A landscape with many valleys, sampled at points; each row gives a point and its height.
A ball rolls from a point to the lowest of its 2 nearest points, and stops where none of them is lower. Distance is the straight distance between rows; heights are no part of it.
q_474 height 273: 13,-16,17,-29,-6,4,-29,-5,-20,-20,16,20,0,-4,-11,19,38,-22,-37,-13,6,-28,5,-5,4,-43,-12
q_119 height 264: -21,23,1,-9,12,6,39,15,9,-52,-18,-20,13,27,-6,2,-22,40,-48,29,17,13,6,12,14,9,8
q_452 height 329: -2,21,7,20,16,-17,21,5,10,-23,-14,0,5,-18,5,41,3,37,17,19,15,14,16,-4,13,7,24
q_209 height 286: -5,-1,-13,-3,-10,-15,13,-16,4,-1,1,-6,16,35,0,4,-18,-6,-16,-17,-4,22,-10,-1,-8,29,-33
q_668 height 411: -7,21,-43,4,-20,-7,58,-5,41,4,44,23,-11,15,14,10,-16,16,3,-22,35,42,-20,11,17,29,-28
q_846 height 170: 5,3,-2,-15,-11,6,-32,-15,-8,-17,34,-8,5,19,-11,-7,11,15,-16,-25,0,13,0,13,14,-36,-12
q_8 height 175: -4,-1,14,11,8,5,18,-5,-13,-9,-43,5,22,33,-17,0,-7,-26,-11,14,-19,0,13,-25,-23,41,4
q_128 height 864: 32,-3,21,-1,4,9,-45,5,-16,13,12,-8,-25,-40,2,-6,26,-7,12,20,23,-20,5,7,-8,-52,-1
q_436 height 168: -2,-7,4,4,4,-14,8,-26,-23,19,-30,4,15,22,-5,-8,-7,-28,0,18,-6,24,-2,-34,-32,45,-45
q_923 height 350: 12,9,-28,14,-9,-8,22,-16,22,-7,25,4,-13,18,-3,18,1,14,3,-25,22,39,-18,12,13,20,-24
q_783 height 829: 40,-6,27,3,13,23,-34,9,1,-22,20,-19,-29,-8,-1,5,5,9,-16,3,9,-19,0,8,16,-58,44
q_39 height 765: 25,7,2,28,14,1,14,12,27,-13,-3,-26,-32,-6,-3,11,-18,34,5,17,34,13,-7,15,7,3,18
q_780 height 377: 0,3,-10,26,12,-21,11,-29,7,-13,-30,23,-7,24,-24,19,9,-8,2,-9,0,17,-5,-21,-1,43,-33
q_312 height 512: 7,-4,-5,3,2,-25,-13,-14,16,8,-3,34,-6,-4,-15,37,22,-16,11,-36,-11,-7,-20,-13,1,10,-16
q_728 height 243: 15,-12,21,-26,-11,22,-59,-18,-42,-17,22,-4,14,8,-5,-5,38,-19,-22,2,-8,-25,14,2,0,-50,-15
q_545 height 531: 2,11,21,-6,20,-4,33,18,-3,-5,-22,-10,9,-18,17,29,-22,-8,-22,46,19,-4,16,-18,-27,-9,16
q_219 height 251: -8,-6,-17,-18,12,-41,18,11,23,8,-29,42,26,-12,-4,28,-13,-44,12,-16,-38,-7,-18,-30,5,35,14
q_133 height 548: -2,-1,-7,26,6,-5,10,-14,-18,13,-32,-7,-25,7,-10,-30,7,3,13,21,8,8,4,-3,-5,52,-37
q_50 height 445: -28,6,9,-26,1,2,30,10,-26,-26,-34,25,38,1,-4,9,18,-18,-24,32,-21,-25,28,-4,-2,10,11
q_451 height 457: -5,10,-37,5,-17,-9,57,-3,46,11,31,0,12,27,18,11,-36,7,1,-33,14,43,-26,-1,5,31,-15
q_941 height 488: -14,5,17,-15,-3,36,-19,-9,-35,-30,-4,-15,39,37,1,-13,-3,-1,-31,26,-26,-5,27,0,4,-11,15
q_284 height 352: 14,-2,16,7,11,-7,28,4,8,-23,-35,17,4,3,-14,41,0,-26,-18,1,4,-17,6,-32,-22,15,27
q_920 height 389: -54,2,-28,-34,-14,-23,22,13,2,23,5,35,29,-10,3,-23,-9,-15,14,-19,-44,-5,-1,-1,25,20,-3
q_639 height 576: 1,-11,2,13,2,0,-1,-3,-16,32,-28,-10,-12,-6,0,-26,-1,-8,24,19,-4,-7,4,-14,-13,37,-11
q_357 height 189: 3,-2,-17,22,10,-15,46,15,41,5,-14,-5,1,4,12,27,-27,7,13,-20,4,9,-23,-6,8,38,32
q_368 height 460: -5,1,-13,10,-2,-12,11,-2,-10,17,-5,14,-53,-35,-22,-39,35,17,16,14,27,-15,4,26,18,21,-52
q_785 height 487: -27,-4,3,-3,-1,10,10,14,-32,8,-31,10,11,-13,1,-25,14,-17,9,34,-25,-37,29,4,-3,20,10
q_962 height 624: 3,-22,7,11,2,9,1,6,5,-14,-34,20,-20,22,-34,-13,15,-27,-29,-30,-19,-49,1,-3,-6,27,3
q_347 height 772: -9,19,5,-19,13,-12,5,10,-7,-35,17,0,-10,-37,9,12,5,22,-28,27,33,20,7,1,8,-67,-16
q_467 height 372: 22,9,4,15,11,-1,-8,5,30,5,15,-16,-7,-9,16,42,-14,24,22,-18,12,17,-10,-6,-1,-16,55
q_720 height 387: 12,5,12,-6,19,-12,40,17,24,-27,-27,5,12,-1,9,56,-9,-10,-27,-9,-2,-15,-2,-25,-8,1,40
q_478 height 642: 6,10,-25,5,-17,12,14,-2,8,4,24,-29,-18,15,4,-48,-31,13,-1,7,24,33,-13,29,0,13,-48
q_833 height 601: -20,3,-17,13,-2,-12,6,6,10,57,5,5,-37,-42,15,-22,14,19,57,8,3,-1,-3,6,23,16,3
q_35 height 717: 6,-13,-6,9,-8,17,19,33,42,23,15,-17,-31,-6,7,-20,-33,4,-12,-29,12,-27,-21,18,-2,-7,39
q_416 height 309: 35,-21,17,-7,1,6,-24,-2,-4,-11,14,2,-30,-5,-24,-5,23,-12,-31,-12,16,-24,-3,10,-6,-32,-16
q_91 height 355: -1,-6,-17,-6,2,-30,29,-8,22,-1,-9,13,15,20,-2,24,-18,-17,-7,-32,-18,15,-20,-17,-7,30,-12
q_895 height 203: 29,18,6,30,8,-4,6,-9,-5,-12,-14,-19,-21,-10,-12,-5,1,26,13,50,39,26,9,12,-11,12,-21
q_814 height 798: 17,1,17,-13,6,5,-15,17,-7,-31,25,0,-43,-44,-6,-17,24,15,-17,25,32,-15,5,24,18,-77,-6
q_275 height 272: 43,-17,2,46,7,21,-36,-19,10,16,-3,-21,-32,22,0,-3,-4,-6,28,-27,-1,1,-14,-6,-8,19,13
q_453 height 600: -1,2,6,3,-6,20,-16,-5,-27,29,-6,-44,6,9,20,-48,-30,-1,11,37,1,10,3,4,-17,12,-16
q_997 height 655: 13,-31,9,5,5,3,17,2,11,-6,-33,15,-17,25,-32,-7,-2,-40,-37,-21,4,-36,-7,-16,-30,18,-14
q_93 height 199: -34,15,0,-14,-3,-6,-3,4,-9,-9,14,2,37,-19,24,25,-2,16,22,6,-14,22,18,-11,6,-30,16
q_28 height 644: 22,-34,20,-6,-9,27,-24,16,-8,18,-5,-22,-17,4,-7,-36,-9,-44,-26,3,-1,-55,-12,1,-21,-11,-1
q_683 height 438: 41,-5,7,19,9,8,-28,-1,14,11,11,-27,-10,-1,8,30,-9,6,14,-14,12,9,-14,-7,-15,-18,29
q_794 height 504: 6,6,-20,0,-13,1,34,3,33,5,27,-24,15,27,18,8,-41,10,-9,-25,12,30,-24,3,-12,10,2
q_598 height 259: 6,-1,20,19,12,6,14,-4,-13,-23,-40,17,16,32,-31,26,9,-31,-14,19,-11,-10,18,-38,-34,24,29
q_401 height 490: -13,7,-24,1,-7,-16,23,-8,-4,-4,2,6,-28,-6,-20,-31,17,23,-4,13,21,11,-2,28,17,27,-61
q_389 height 237: -33,-6,-1,-12,-5,18,7,26,0,-20,-16,12,21,8,-3,-2,-3,-3,-11,-15,-48,-45,15,13,29,2,51
q_454 height 564: 8,-16,9,-12,-6,12,-53,-11,-32,34,7,-9,8,2,3,-26,16,-19,20,-11,-18,-14,0,-5,-9,-6,-24
q_513 height 810: 42,-4,29,-7,15,14,-24,9,-4,-22,21,-18,-42,-26,0,-14,7,4,-27,21,28,-11,-10,12,9,-79,6
q_257 height 285: -2,15,-5,22,17,-29,41,6,25,-14,-24,-3,11,3,7,41,-13,18,9,3,9,20,-6,-14,0,34,19
q_90 height 396: -35,7,9,-15,-4,10,26,10,-21,-25,-27,-2,50,30,-5,-5,-14,-2,-29,29,-24,-3,26,0,-2,28,7
q_924 height 153: 24,-20,-11,-1,-18,2,-33,-10,20,22,51,6,-17,10,-6,-7,16,-1,7,-61,4,1,-28,12,0,-20,-4
q_411 height 753: -4,10,-7,-20,-9,-20,0,0,7,-12,39,-1,-12,-38,8,1,-6,22,-7,5,44,34,2,7,-2,-62,-40
q_751 height 480: -37,12,-13,-11,7,-28,26,0,-4,17,-25,17,2,-29,4,0,11,8,25,14,-1,2,13,-1,11,30,-16
q_510 height 568: -17,-7,-26,-4,-5,-33,22,7,18,66,-6,24,-31,-41,15,-5,11,2,52,-1,7,9,-19,-17,15,24,-18
q_398 height 258: 13,22,13,21,13,-3,24,0,-3,-37,-29,0,-17,6,-30,6,12,30,-14,52,29,14,16,7,-7,24,-11
q_147 height 348: -5,19,-4,-18,-2,-25,-26,-11,6,19,26,31,35,-14,16,47,14,3,47,-32,-23,23,-12,-19,10,-20,17
q_236 height 359: -76,-6,-21,-30,-10,9,25,29,-11,-6,-8,18,33,-25,24,-33,-14,-16,-2,17,-28,-8,18,9,10,-13,1
q_815 height 164: -13,-5,-3,-17,6,-19,6,10,4,5,-28,34,27,-11,1,18,2,-30,15,-11,-38,-17,3,-11,13,23,26
q_753 height 404: -13,0,-4,-30,-9,18,-5,-3,-4,-14,30,-26,36,21,20,-4,-34,-3,-32,-17,-10,25,-4,-9,-7,-44,-3
q_990 height 701: -8,-24,-11,8,-13,22,8,36,29,45,20,-13,-17,-8,20,-39,-28,-2,16,-34,-9,-25,-18,14,6,3,45
q_840 height 388: 10,-3,18,23,6,5,-9,3,-14,-1,-24,17,-32,-26,-21,-2,35,-3,10,16,8,-35,17,4,-8,7,11
q_132 height 483: 49,-10,14,28,9,13,6,-5,18,-19,-12,-36,-29,34,-15,-11,-35,-11,-37,16,27,13,-17,-4,-25,6,-10
q_495 height 351: 37,-13,26,21,4,12,-25,0,-5,-4,-16,-1,-39,-10,-27,-12,23,-16,-9,5,16,-33,3,-3,-19,-4,2
q_163 height 287: 18,11,-14,18,3,-17,-1,-18,10,-6,12,-4,-8,3,-2,28,3,18,16,-11,14,28,-7,6,5,5,-5
q_444 height 894: 28,-2,19,-2,15,-13,-19,-5,-9,23,-15,8,-1,-33,7,33,17,-22,11,18,22,6,6,-27,-37,-18,-16
q_492 height 92: -37,3,-3,6,-19,32,-38,1,-19,0,24,-13,14,10,2,-50,3,24,24,-4,-28,-6,14,25,26,-9,20
q_516 height 514: -35,-2,5,-7,-10,27,-1,15,-31,-5,-17,-3,-1,-8,-10,-52,12,-2,-12,35,-11,-42,28,26,4,6,-11
q_40 height 588: 0,-16,8,-6,3,17,10,18,2,-28,-17,16,-18,6,-24,-1,19,-8,-46,-15,-6,-53,4,12,11,-4,24
q_344 height 66: 6,-6,-22,1,-11,-16,-15,-11,23,44,40,29,-25,-10,3,5,26,1,34,-56,4,1,-32,1,14,-7,-7
q_414 height 520: -10,2,-18,4,-1,-8,26,-12,-13,21,-16,-9,-24,1,-7,-46,-5,7,2,25,24,13,-1,15,-4,51,-65
q_955 height 271: -19,-1,-9,-28,-1,0,-12,11,1,43,21,-15,54,-3,42,-8,-36,-10,31,-1,-16,42,-8,-22,-19,-10,4
q_153 height 226: 2,-8,-4,-20,-2,-18,6,-20,-7,23,-6,-10,26,20,5,-6,-25,-29,-13,-10,-3,20,-7,-18,-33,23,-46
q_695 height 308: 21,-2,-15,-5,-10,-16,-7,-16,-2,7,27,-5,-26,-9,-15,-29,5,-2,-6,-6,34,20,-10,22,-5,-14,-75
q_754 height 491: 10,-16,22,-8,9,26,-12,4,-15,-11,-7,3,1,-15,7,20,27,-19,-20,25,-6,-43,17,0,0,-43,43
q_458 height 324: -8,-7,-2,0,3,0,26,19,13,12,-22,-8,2,-5,6,3,-22,-6,-1,-1,-6,-15,0,-1,-12,20,16
q_554 height 441: 9,5,-17,18,2,-18,25,-25,28,-31,-14,24,-16,26,-24,28,5,-7,-27,-27,13,8,-15,-5,4,26,-34
q_392 height 150: -9,-7,-3,7,-10,16,-28,3,1,26,17,-10,3,11,3,-31,-1,9,36,-26,-33,-7,-1,16,15,8,27
q_382 height 367: -6,4,-6,19,0,2,15,4,26,-26,3,2,5,28,-5,27,0,28,5,-36,-22,-6,-6,10,32,22,56
q_974 height 77: -15,-6,3,-8,5,4,-17,11,-4,13,-18,12,31,-3,13,14,-2,-18,28,-11,-49,-16,7,-1,12,11,47
q_420 height 437: 22,-3,20,14,13,10,26,5,10,-21,-25,-19,-21,20,-19,-5,-19,0,-41,24,20,1,-5,-5,-28,16,4
q_703 height 665: 11,-20,7,4,-10,29,-10,11,2,14,1,-30,-20,13,-4,-43,-28,-14,-22,-16,-5,-35,-13,18,-7,6,5
q_806 height 290: -35,-8,-4,-14,1,12,14,20,-8,-15,-17,15,23,-22,19,9,7,-16,1,12,-28,-40,26,10,19,-22,39
q_113 height 278: 19,16,-13,22,-5,-10,-5,-14,33,1,37,4,6,13,21,49,-4,24,35,-37,6,41,-17,-8,6,-6,35
q_434 height 478: -16,-18,6,-23,-1,6,34,14,-14,-9,-35,36,25,-13,-5,10,21,-44,-23,32,-14,-48,18,-5,-13,0,25
q_752 height 134: -29,8,4,-2,-13,16,-43,-11,-33,-9,16,1,17,3,-6,-24,25,17,14,-1,-28,-12,24,16,25,-10,0
q_14 height 267: -2,0,7,12,7,1,12,4,6,-36,-26,5,13,29,-17,22,0,7,-16,-18,-24,-15,7,-4,8,29,37
q_373 height 283: -39,-6,-32,-17,-19,-25,10,-10,2,31,13,45,-4,17,-15,-27,18,-4,20,-30,-36,-6,-23,12,33,34,-35
q_669 height 569: -3,4,7,11,-4,13,-8,0,-9,-11,-7,-18,0,17,-9,-24,-5,13,-6,9,-10,-7,11,17,6,15,9
q_151 height 561: 25,-16,-12,12,5,-18,-10,-17,29,-1,5,27,-33,1,-19,27,18,-15,-4,-55,8,-10,-24,-7,-3,-5,-17
q_525 height 253: -21,17,3,-34,9,-7,13,0,-9,-21,0,10,41,-23,25,43,4,-6,-11,15,0,7,19,-21,1,-41,5
q_733 height 339: -40,2,-26,-28,-14,-29,20,-2,14,5,11,35,16,7,-10,-5,4,-5,-5,-38,-32,-13,-16,8,24,23,-19
q_560 height 312: 13,12,4,37,7,-14,-10,-28,-8,-24,-18,18,-13,11,-28,19,30,18,17,14,12,22,11,-8,1,30,-25
q_509 height 689: -8,11,-34,2,-25,-3,16,-15,13,27,55,10,-9,2,16,-27,-11,22,19,-10,28,47,-13,11,8,1,-45
q_367 height 420: -2,14,23,29,12,17,-18,9,-23,4,-27,-13,-3,-11,6,-10,13,22,39,40,-10,-14,26,1,0,25,35
q_479 height 517: 1,-14,15,4,0,11,-21,1,-31,23,-32,16,5,-5,-8,-15,24,-36,13,9,-29,-39,13,-9,-11,17,11
q_587 height 340: -13,5,-33,-20,7,-45,40,2,37,9,-17,26,26,4,1,25,-24,-27,3,-27,-31,12,-31,-26,7,43,-8
q_484 height 375: 25,3,21,48,11,18,-23,-2,-9,-11,-19,-14,-23,0,-9,6,13,22,30,18,1,-8,13,3,-1,17,41
q_302 height 734: 19,18,-19,-8,-9,-21,17,-8,15,-1,42,-10,-22,-19,10,-4,-13,25,4,6,51,52,-17,12,-6,-32,-45
q_143 height 346: -29,8,-18,-7,-9,-8,18,-11,3,-9,10,-3,33,39,0,-1,-15,14,-3,-23,-20,26,-3,6,10,28,-6
q_638 height 521: 15,6,28,-8,18,21,-8,-1,-20,-35,-5,10,-9,-11,-6,20,33,6,-31,35,10,-30,17,-3,12,-49,38
q_631 height 436: -39,11,-5,-21,-15,16,-24,-16,-34,-24,21,-20,31,28,-9,-45,-8,21,-15,9,-13,24,17,20,16,-10,-37
q_565 height 383: 13,-17,11,1,3,2,-9,5,2,17,-11,-4,-3,1,2,2,-9,-29,-8,-13,-4,-20,-3,-11,-23,4,6
q_220 height 582: 6,0,11,-14,-12,14,-48,-7,-37,35,12,-30,13,-9,19,-39,-7,-11,24,24,6,4,6,-3,-21,-12,-35
q_346 height 605: 19,-15,20,-17,7,5,5,18,1,3,-4,-8,-17,-25,5,4,0,-27,-41,17,20,-34,3,-1,-23,-35,2
q_359 height 163: -8,-12,9,6,5,16,-8,17,-2,-8,-19,0,22,17,3,13,0,-5,1,-16,-38,-27,7,0,15,13,56
q_790 height 604: 7,17,5,-22,10,11,1,-4,6,-41,29,-18,12,20,6,20,-21,30,-43,-15,8,26,-4,-11,16,-51,26
q_476 height 288: 5,1,-14,32,7,-1,30,4,39,-15,-6,-7,-2,38,-1,34,-26,8,6,-36,-8,11,-28,-6,13,40,37
q_227 height 215: 25,-3,24,-18,-3,28,-52,-14,-30,-29,34,-20,10,25,-8,-9,9,2,-30,-7,-9,4,6,3,5,-56,1
q_630 height 498: 15,0,-15,33,3,-7,-5,-31,13,-40,1,18,-28,37,-41,20,30,8,-8,-28,3,19,-11,9,22,24,-35
q_568 height 555: 11,3,17,-3,10,13,3,12,2,-43,-4,4,-25,0,-22,8,18,18,-39,6,0,-29,11,12,23,-23,31
q_930 height 426: 16,-26,11,-19,5,17,-16,10,-14,26,-21,-2,26,-5,13,6,-8,-52,-6,2,-19,-25,-2,-16,-29,-11,13
q_42 height 266: 3,12,11,8,10,-17,8,-4,-3,-5,-20,6,6,-15,1,33,13,13,9,23,8,8,19,-11,-15,7,4
q_597 height 711: -1,18,-24,11,-20,-4,3,-8,19,4,56,8,-18,-20,12,-19,-3,39,29,1,41,47,-1,18,12,-25,-25
q_264 height 543: 38,-7,-7,16,2,-7,-11,-23,16,-36,15,15,-36,18,-32,24,23,0,-17,-43,19,12,-18,7,12,-14,-22
q_294 height 382: 17,-1,8,7,10,-7,31,1,11,-9,-28,4,-22,-6,-16,6,-10,-12,-31,21,33,1,-1,-14,-33,16,-21
q_502 height 102: 2,-4,11,2,6,3,-5,-12,-24,14,-41,-2,35,27,-2,-4,-14,-33,8,22,-29,15,13,-36,-37,46,-1
q_564 height 321: -4,14,1,21,12,-18,40,-9,6,-25,-38,12,-15,1,-22,15,7,5,-16,31,31,12,6,-9,-22,38,-35
q_466 height 606: -8,-1,-6,19,5,3,-4,3,-6,33,-9,-14,-23,-20,11,-28,3,21,46,12,-2,-4,2,8,10,28,6
q_730 height 573: 22,7,27,-1,15,0,17,3,-1,-16,-12,-6,-20,-22,-2,20,2,-5,-33,40,33,-10,12,-8,-19,-34,12
q_774 height 879: 29,9,17,-1,6,-3,-35,-12,-16,14,6,-8,-13,-27,5,14,17,-2,13,22,18,9,5,-13,-20,-30,-19
q_634 height 325: 44,-9,8,46,5,20,-29,-9,3,-11,-2,-26,-35,18,-16,-9,4,15,18,-2,2,-4,-7,15,8,13,27
q_589 height 322: -11,5,-5,-29,-8,-5,10,7,14,22,19,-25,48,8,41,9,-50,-5,-4,-13,2,44,-11,-23,-23,-18,-5
q_213 height 274: -8,3,-2,-5,-6,-11,-35,-1,6,12,15,31,13,0,2,28,25,-5,39,-43,-36,-9,-12,-6,21,-11,34
q_72 height 212: -9,8,10,-7,1,-4,-8,-4,-21,-7,-6,13,12,-23,2,14,22,-3,1,19,-1,-12,23,-1,-3,-14,-9
q_521 height 130: -19,15,-6,-4,-7,8,-10,3,12,-9,31,-1,26,5,20,13,-10,28,16,-23,-9,23,5,-5,10,-36,38
q_504 height 171: -28,1,5,-21,-9,-1,-30,-12,-36,-2,8,15,20,-12,-3,-10,35,-6,2,3,-20,-14,22,8,11,-14,-25
q_875 height 429: -3,-8,-4,26,3,-8,-2,-5,-10,15,-27,18,-49,-29,-18,-23,40,11,31,12,12,-27,3,8,7,33,-18
q_41 height 279: 2,-2,-20,-22,-21,-18,-9,-14,-1,-8,45,16,-23,-5,-23,-30,27,5,-14,-25,18,9,-14,33,16,-16,-72
q_983 height 519: 50,-2,11,13,1,10,-13,-11,0,-10,7,-42,-16,23,-3,-11,-33,-1,-16,12,18,28,-15,3,-22,-7,-13
q_173 height 405: -9,14,-2,-30,2,-32,-20,-13,-7,27,0,35,42,-27,20,48,10,-21,32,-9,-18,26,-8,-29,-6,-19,-18
q_177 height 737: 17,-9,-5,21,6,7,25,25,41,-3,5,-22,-41,-11,2,-4,-26,20,-17,-7,31,-11,-19,18,3,-11,34
q_80 height 666: 5,-2,-34,-2,-21,8,11,-20,9,27,41,-14,-9,27,10,-25,-20,4,2,-15,15,41,-24,15,3,24,-43
q_958 height 216: -26,3,-14,-18,-24,-5,-7,-5,4,-5,40,10,7,-2,-4,-19,7,16,-11,-31,1,9,-1,23,15,-24,-21
q_855 height 310: -5,5,2,-30,6,-18,25,9,7,-14,-16,10,39,-13,19,46,-9,-27,-16,-2,-17,-7,2,-24,-8,-13,15
q_627 height 453: -16,12,20,15,13,14,-4,7,-27,3,-24,-18,29,-7,18,3,-3,13,29,51,-14,-3,39,-4,-3,9,35
q_909 height 456: -3,2,-11,-23,3,-42,-9,-9,7,19,-3,42,21,-14,-1,40,18,-30,17,-30,-25,6,-17,-26,3,0,-18
q_226 height 524: -13,-3,-11,-4,13,-40,13,2,5,42,-32,22,-5,-34,9,8,9,-3,48,17,-11,7,-7,-24,8,35,-5
q_475 height 257: 33,8,-5,40,13,-10,-1,-28,-1,-8,-13,-4,-35,0,-16,11,13,14,23,17,38,33,1,-3,-7,27,-37
q_530 height 459: -9,10,14,-19,-9,19,-22,-19,-43,-22,5,-14,35,30,-10,-23,-1,-3,-28,30,-12,12,23,5,-8,-9,-32
q_758 height 214: -2,11,-12,15,-1,-23,-3,-7,13,-1,11,17,-25,-23,-5,18,29,28,24,-12,10,8,1,17,22,-5,0
q_897 height 218: -17,-5,-17,-3,-13,-19,-19,-19,-2,19,28,31,-16,5,-19,-11,41,3,18,-32,-17,-6,-14,13,25,17,-31
q_871 height 850: 25,-9,15,8,2,16,-37,15,0,14,15,-9,-26,-24,2,2,14,-5,11,-12,7,-29,0,10,2,-37,25
q_242 height 100: -3,3,8,14,9,4,23,17,0,1,-17,-31,-17,-23,6,-25,-24,18,-4,44,24,-5,8,14,-6,11,2
q_403 height 169: -7,2,8,-2,3,-5,-15,-8,-25,14,-17,-13,34,20,13,2,-10,-3,13,12,-23,19,10,-14,-13,22,-3
q_931 height 542: 11,-19,17,5,-1,14,-47,3,-27,42,-12,7,-14,-13,-5,-27,34,-27,31,-3,-15,-40,0,-5,-7,12,-3
q_248 height 458: 12,-26,19,-15,0,28,-15,9,-17,6,-18,10,13,-2,4,6,15,-47,-19,12,-15,-46,7,-10,-24,-27,34
q_73 height 326: -40,-11,-18,-31,-4,0,15,27,-12,12,-19,21,36,-35,24,-9,-4,-27,9,12,-31,-29,12,1,9,-6,18
q_253 height 157: 11,19,12,20,4,10,-2,2,-11,-7,-9,-39,-7,-4,5,-21,-22,31,8,57,25,24,9,13,-4,5,-5
q_395 height 263: -14,-1,-10,5,5,-9,50,33,32,19,-7,-8,-2,-14,20,5,-37,2,15,-11,1,-8,-13,-1,3,26,44
q_677 height 497: 58,-7,21,16,18,12,-26,-8,12,-11,7,-31,-10,20,0,34,-20,-3,-20,-14,15,19,-14,-20,-21,-25,23
q_611 height 179: -11,20,12,12,19,4,42,28,8,-31,-21,-28,-4,-5,6,2,-24,35,-22,51,27,8,15,14,3,9,12
q_614 height 489: -2,3,24,-4,13,15,3,6,-19,2,-17,-23,26,-1,19,13,-13,-7,-1,49,1,0,21,-8,-27,-9,25
q_51 height 620: -5,0,-7,3,-10,8,8,-2,-5,21,0,-42,-4,7,14,-47,-40,12,8,19,19,21,0,14,-11,22,-30
q_348 height 434: -48,5,-20,-11,-4,-29,28,12,10,18,-5,35,6,-24,2,-20,9,8,30,-7,-24,-15,-2,13,32,28,8
q_254 height 250: -9,4,-18,-25,-30,-16,-21,-18,-3,-7,52,32,0,6,-22,-11,32,5,-14,-45,4,9,-11,20,18,-26,-45
q_675 height 560: 33,5,12,-5,13,0,-6,-7,15,-21,28,-21,1,15,10,46,-17,18,-22,-17,18,25,-8,-15,1,-44,29
q_731 height 625: 3,-31,14,-24,0,16,5,20,-1,10,-2,-11,-7,-9,6,-21,-12,-40,-51,2,2,-48,-1,5,-19,-26,-9
q_207 height 213: 19,-8,5,18,-2,23,-42,-6,-6,31,-4,-22,-7,10,8,-13,-3,-2,29,-18,-18,-4,-8,-7,-6,18,22
q_3 height 200: 0,19,-6,4,-10,-1,-10,-7,25,10,50,0,29,0,29,34,-10,33,30,-23,6,43,-5,-11,7,-31,31
q_916 height 209: -19,-7,-6,-2,-18,6,-35,-3,3,20,30,22,14,13,1,-10,20,3,28,-52,-39,-9,-11,10,20,-3,25
q_138 height 786: -14,7,4,-23,1,8,-9,16,-15,-31,26,1,-18,-51,9,-17,7,10,-19,35,31,9,5,10,10,-85,-16
q_499 height 146: -8,1,-15,9,-9,-22,-7,-7,14,28,25,36,-28,-27,-7,6,40,16,38,-32,6,-9,-12,14,23,2,-9
q_437 height 220: -17,0,-11,-18,-7,-8,-13,-4,-16,25,12,-4,40,10,21,-3,-15,-9,22,-5,-21,21,4,-8,-5,0,-15
q_433 height 538: -13,1,12,-3,-4,26,-8,7,-24,-5,-6,-24,5,-4,6,-35,-16,-1,-21,33,-5,-22,18,14,-1,-14,0
q_180 height 400: -30,10,-14,-6,-13,15,0,-8,-7,-25,19,-19,37,42,-1,-21,-18,31,-18,-8,-12,31,5,14,12,5,-10
q_889 height 337: -20,15,12,1,5,12,26,5,-9,-37,-34,-13,22,34,-12,-1,-8,24,-31,29,0,3,18,8,1,32,6
q_408 height 684: -12,-18,-4,6,-15,36,-15,32,7,28,14,-34,-16,2,15,-64,-30,-4,1,-7,-10,-30,-8,21,-1,-9,26
q_933 height 365: -20,6,-1,-36,-1,2,-1,3,1,2,27,-19,48,-5,38,16,-38,-6,-18,-3,2,37,-5,-23,-18,-56,-5

Call two points neighbours if one is among the 2 nearest of the other. Go from one point of each pair to the other, from neighbour to neighbour, staying as low as possible. Name the highest point that can't be avoided.
q_357 and q_502 -> q_382
q_492 and q_357 -> q_452
q_521 and q_492 -> q_720
q_974 and q_502 -> q_91

For each start below, name the point where the ball stops.
q_40 -> q_357
q_510 -> q_344
q_408 -> q_392
q_983 -> q_242
q_783 -> q_785
q_80 -> q_785
q_133 -> q_846
q_264 -> q_242
q_151 -> q_392
